The views of a scene show one set of named points, each view turned or mirrored, shifted and resized as a whole, with a little noise and some points left out.

Scene 1
View 1
z543: [ -4   2  16 -19  37 -23 -41 -15 -31   4   4 -47 -26  50   8   6  42  20
  50  56  20]
z438: [  6 -17   9  24  23 -10 -30 -30 -34  17  37 -19 -13  28  44  -8  36  14
 -28  -5  -5]
z965: [-10 -31  10   8  19 -16 -28 -29 -27  16  31  -6  -9   5  26   7  24   3
 -27 -15   2]
z802: [-33  -3  18 -10  23  -3 -37  -5 -18  31  27 -14 -13  32  -6  35  29  -3
  -6   9   2]
z411: [-44 -10   7 -30   4 -33 -33 -11 -71  34  19 -36 -43  19  13   0   6  41
 -12  32   6]
z792: [-31  -3   2   8  15   1 -34 -18 -28  11  40  -7  -8  13  28  13  11  24
 -41   0 -22]
z165: [-17 -19   9   3   8  16  -8 -12 -50  30  52  10 -27  15  12   6  17   3
 -41   2  19]
z127: [ -9  17  16 -10  23   3 -31  -4 -29  12  32  -8 -21  53  -5  20  32  -1
  11  32   9]
z225: [-25  -1  -2   1  12 -13 -45 -14 -45  16  32   3 -24  19  -1  18  11 -10
  -8   1   8]
z894: [ 18 -37  20   4  23   8  -1 -23 -45  30  38  -6 -31  28  20  -8  47  -4
  -5  10  49]
z95: [ 19 -31  28  -6  30 -21 -16 -34  -9   1  21 -19  -4  26  30   1  48  10
  -2   6   7]
z853: [-22 -20  20  -6  30   9 -24 -22  26 -12  29   9  23  -4  10  40  25   5
 -21  -9 -17]
z851: [-34 -19  15 -25  13   0 -20 -13  -3  -2  31  20   2  -7 -11  38   9  -3
 -20  -4   0]
z687: [-23  -9   8  27  11  10 -27  -8 -62  69  54 -20 -35  43  27   3  33   5
 -51  -5   6]
z950: [-14  -5  15   1  25 -23 -44 -16 -43  39  20 -42 -28  47  17   7  39  10
   4  19   7]
z973: [ -6 -12   7  -5  28 -12 -39 -21 -14 -10  19   4  -7  13  -4  23  25 -14
  22   9  18]
z306: [-42   7  11  -3  18  21 -27  -1 -27  27  43 -10 -14  28   6  27  18  18
 -30  20  -8]
z188: [ -1 -32  35 -13  22  35  22 -21   3   6  53  11   4  11  27  13  38  23
 -50   7   4]
z19: [ -6 -33  -2  -7  12 -15 -11 -40 -55 -15  29 -21 -23 -12  59 -30   9  59
 -25  26   2]
z886: [-16 -29  -5  19  30  13 -32 -25 -39  12  30 -13 -22  -2  25   3  26   7
   2  12  34]
z183: [-20 -30   4  34  29  45 -12 -22 -18  24  55  -3  -4   0  43   9  32  17
 -51  -5   7]
z383: [-36 -44  39 -32  24  41  21  -8  -2  36  42  -6  -7   1   9  27  36  29
 -40  19  23]
z890: [  9 -21  10   7   7 -30 -21 -28 -75  36  36 -27 -41  38  42 -28  31  21
 -28   6  12]
z753: [ -3 -33  14   0  27 -48 -45 -36 -33  18   7 -43 -15  18  37  -5  37  18
   4   1   1]
z617: [-25  -8 -18  26  13  52  -5 -15 -71  13  64  -4 -36   5  46 -18   8  44
 -44  35  21]
z749: [-37 -17   4  -3   4 -41 -44 -21 -56  34  26 -26 -26  11  26   3   8  23
 -37  -9 -15]
z959: [-31 -21  27 -25  17 -15 -18 -10 -47  50  23 -43 -33  36  16   5  34  33
 -13  29  11]
View 2
z95: [ -6 -11   0  -2  -7 -56 -21  39 -10  26 -34 -10  34  -5  11   3 -21 -27
 -11   4  23]
z411: [  5 -55   6 -36  28 -41 -21  -4  33 -43  22 -23  10 -21  52  60  -7 -18
   5  13 -16]
z965: [  8 -26 -20  18   4 -26  -8  23   4  17   0 -30  21  10  34  14 -34 -10
 -12  23  31]
z19: [  0 -48 -12  -8  25 -78 -20  40  39 -18  45 -30  -1  21   4  -7   0 -29
  17 -16  19]
z753: [ -1 -35   0  -6  17 -59 -32  11  12  38 -20 -12  38  -6  41  -1  -6 -25
  -6  24 -18]
z959: [  8 -36  28 -19   5 -51 -18   8   5 -43 -13 -19  30 -18  55  54 -19 -36
  12  20  -8]
z792: [ -2 -34 -18  18  10  -9   5  24  22  -3  19  -6  11  33  19  51 -48 -14
   2  10  23]
z890: [  7 -57 -13  -3  12 -64  16  27  39  -7  -3 -40  56 -18  45  27  15 -29
  22  21  25]
z225: [-15 -25 -31  -6  14   4  -8  -2  11  -2  11 -27  32 -21  28  55 -33   2
 -21  28  26]
z127: [-36  -5  -2 -22   0  -9 -11  10  -5 -20 -20  -5  52 -36   3  75 -31 -22
 -12  12  22]
z687: [ 10 -45  -9  32   0 -17  36  14  22 -31   0 -39  68   4  62  66 -28 -33
  28  48  35]
z617: [-17 -36 -19  25  16 -36  14  31  31 -77  71 -51  42  21  -2  40 -28 -48
  38   7  57]
z438: [ -5 -32 -17  22   3 -41  10  34  20  19  -6 -17  50  15  21  21 -19 -29
  12  19  27]
z973: [-30   3 -22 -12   7  -8 -36   7 -17  18  -7 -19  29 -28   0  26 -39  -3
 -39  16  25]
z851: [  3  -3 -16  -2  -4   7 -24  17 -22  -6   4 -21 -22   4  20  44 -70  15
 -43   7  40]
z306: [-13 -17   0   9   1   0  -2  13   2 -40  12 -11  26   9  21  76 -58 -23
   2  18  24]
z183: [  2 -14 -11  58  -7 -20   9  38  -5 -23  25 -36  36  47  15  18 -62 -40
  16  25  55]
z802: [-11 -10   3  -3  -1   2 -17   1 -13 -10 -18  -8  31 -13  34  68 -53 -13
 -19  27  10]
z894: [ -5 -12  -7   6 -10 -54  -6  29 -16 -23 -16 -60  64 -37  26   8 -12 -33
  -2  26  57]
z950: [-14 -31   6 -11  11 -33 -15   0  12  -2 -20 -10  62 -25  41  52 -14 -33
   4  31 -11]
z853: [ -5  10  -8  21 -11   0 -25  32 -27  22 -10   3 -11  35   2  27 -81  -4
 -33   3  32]
z543: [-49  -8  17 -46  15 -47 -51  -2  -3  -8 -23   6  60 -49   1  43  -4 -42
 -11   8 -25]
z188: [ 13   0   9  23 -30 -39   4  65 -26 -32 -12 -26   0  28   5  24 -63 -28
   0  -9  71]
z383: [ 22   2  34  16 -25 -34 -20  37 -42 -70  -4 -39  -8  15  36  36 -75 -32
  -3   8  47]
View 3
z438: [ 30 -16 -21  -1  -2   5  23   3 -16   8  26 -43 -26  29  12  -9  -9 -31
 -18 -24   5]
z890: [  0 -12 -11 -39  15  14  22  12 -12 -12  30 -77 -22  33   4 -30 -13  -8
 -45 -26 -15]
z792: [ 44 -17  -3  11  -6 -17  42 -30 -43  -4  10 -25   8  31   0 -13  -8 -23
 -19 -36  29]
z950: [  2 -21 -25 -20  31 -30  37  -4  10  25   8 -70 -21  23  14 -15 -31   4
 -30 -40  29]
z411: [-11 -15  12 -53  28 -40  59 -26 -24  -7  -9 -62   4  28  -6 -46 -35   7
 -56 -51  16]
z188: [  7 -31 -44  24  -4   5  -2 -35 -21 -36  10  39 -17  38  17 -42  15 -40
  -7 -44  23]
z959: [-28 -26 -25 -29  26 -27  45 -23  -2   9   5 -44 -12  25  12 -45 -23  10
 -48 -57  20]
z127: [ 19 -25 -36 -11  56 -31  12 -23  12  -2 -20 -48  -7  33   3  -9 -17   2
  -3 -40  62]
z802: [ 13 -26 -18  18  26 -55  26 -28   2   4  -2 -35  -2  27  20 -15 -24   8
 -13 -42  57]
z749: [ 20 -16  20 -12 -10 -37  56  -9 -37  -5  18 -62   5  27  13 -24 -26  -4
 -52 -31   5]
z19: [ 17  -5  10 -62  -1   8  45 -13 -46 -16  -2 -15 -32  29 -18 -43 -23 -63
 -30 -35 -20]
z965: [ 24 -16   6  13  -9 -29  18  -6 -17 -13  22 -25 -22  27  20 -21 -21 -27
 -16 -22  12]
z617: [  9  13   3 -21  26  46  23 -48 -51 -10  35 -25   5  36 -64 -52   4 -23
   1 -45  13]
z383: [-35 -28 -32  25   6 -25  13 -57 -14 -22  14  42 -11  29  13 -68   0 -14
 -18 -63  34]
z165: [  4  -9   2  13  16  -6   0 -28 -22 -38  30 -29   4  38  -9 -42  -3   1
 -13 -31  24]
z886: [  8   4  12  -4  23 -21  10 -19  -3   8  23 -26 -36  20 -15 -32 -36 -27
  14 -28  23]
z973: [ 33 -15   2   1  32 -60   1 -11  12 -11 -19 -24 -31  25  16  -7 -40 -27
  15 -20  51]
z183: [ 18  -5 -14  40 -13  16  14 -36 -34   6  52   5 -14  28 -12 -31   3 -32
   9 -37  19]
z225: [ 30 -10  17   4  25 -46  16 -17 -13 -19   5 -55   1  31   1 -14 -29   1
  -7 -22  43]
z753: [ 13 -20  -5 -28   0 -38  43  16   1  22   5 -52 -48  17  31 -12 -44 -34
 -33 -26   0]
z853: [ 46 -31 -15  41 -13 -54  21 -33 -19  -9 -13  29 -18  27  33  -7 -16 -48
   8 -33  50]
z687: [ -1 -11 -17  22  10  13  22 -19 -19   3  61 -72  12  34  -5 -29   4  27
 -32 -39  17]
z851: [ 29 -25  11  29   4 -69  12 -37 -19 -41 -15  11   0  32  21 -26 -22 -21
  -3 -31  52]
z306: [ 19 -21 -21  15  22 -25  37 -48 -26   0   5 -25  18  34  -4 -24  -6   5
 -13 -52  54]
z543: [  3 -23 -37 -59  66 -43  33  -7  31  33 -39 -53 -45  19   7 -13 -49 -18
 -11 -46  46]
View 4
z19: [ 29 -76   8   0 -33 -29   4  33 -46   8  -5   4   5 -68  16   0 -51   6
  -6  15 -53]
z973: [ 39 -24 -10  -4  73 -22   9  26   4   1  41 -30  35 -64 -40  -9   2 -31
 -23   4 -38]
z853: [ 17  -2  49 -37  68 -47  20 -21 -19  19  40 -11  47 -37 -14 -22  -1 -31
 -13   8 -25]
z890: [ 18 -65 -20  11 -28  12  -6  38  -5 -11   9  20  16 -73 -29  23 -37 -45
  14  54 -84]
z753: [  32  -53   -6  -12   27    9    7   26  -16  -15  -12   -2   43 -101
  -24   -9  -16  -26  -14   65  -48]
z543: [ 73 -49 -38 -19  40  35  -3  24  -7 -17   7 -78  -9 -74 -47   2   7 -24
 -35  45 -50]
z183: [ -8 -12  17  -3  15 -10  20 -36 -31  34  26  13  49 -30  -4  13 -40 -28
  38  -8 -80]
z165: [  4 -25   4  11   6 -15  -9  16  13   7  34   9  24 -25 -15  13 -29 -58
  19 -11 -83]
z188: [  3   5  49 -23 -13 -41   7  -7 -22  49  38 -21  34 -12 -16  17 -10 -34
  20   9 -54]
z95: [ 29 -26  10 -20  15 -15  13  22 -23  19  22 -23  43 -77 -43   9   1 -23
  -6  59 -40]
z306: [ 23 -26  12 -22  37   5  -4 -28   5 -12  30 -11  -3 -12  -8  -6 -22 -59
   1   0 -74]
z749: [ 13 -64  12  -8  20   1  -9  14   7 -39  -4  39  18 -63   6 -20 -38 -57
  -7  34 -69]
z225: [ 25 -41 -13   5  59  -8  -2  19  21 -24  38   7  18 -49 -25 -10 -22 -56
 -11  -2 -64]
z959: [ 34 -39   5 -16  -7  34 -23  15  12 -18 -21 -32   4 -44 -10   1 -10 -57
  -5  40 -76]
z438: [ 12 -44  -2  -8  12  -2  18  -2 -26   5  28  19  33 -69 -31  12 -31 -32
  15  48 -66]
z894: [ 17 -17 -21  19  -7   2  -4  44   4  30  22 -29  48 -58 -48  33  -8 -38
  20  18 -78]
z802: [ 30 -17   6 -21  60  11  -5  -6  20 -16  24 -22  20 -36 -27 -11   0 -65
 -11  19 -62]
z617: [  10  -56  -20   20  -25   -2    2  -11  -31   18   25    3  -10  -16
   10   24  -68  -17   32  -39 -101]
z886: [ 23 -33 -24  17  36   2   8  14 -13  13   9 -20  43 -64 -16   4 -26 -16
   7 -13 -69]
z687: [  -5  -35  -11    6    4   34   -6  -15   14  -12   20   30   23  -33
  -23   19  -39  -77   38   27 -109]
z950: [ 37 -45 -21 -12  30  39  -5   8   6 -26   3 -20  14 -67 -36   2 -11 -53
  -5  52 -73]

In a view up to two points have been moved. Name them for each view, in the order of its rows, or write -.
view 1 -> -
view 2 -> z753, z306
view 3 -> -
view 4 -> -
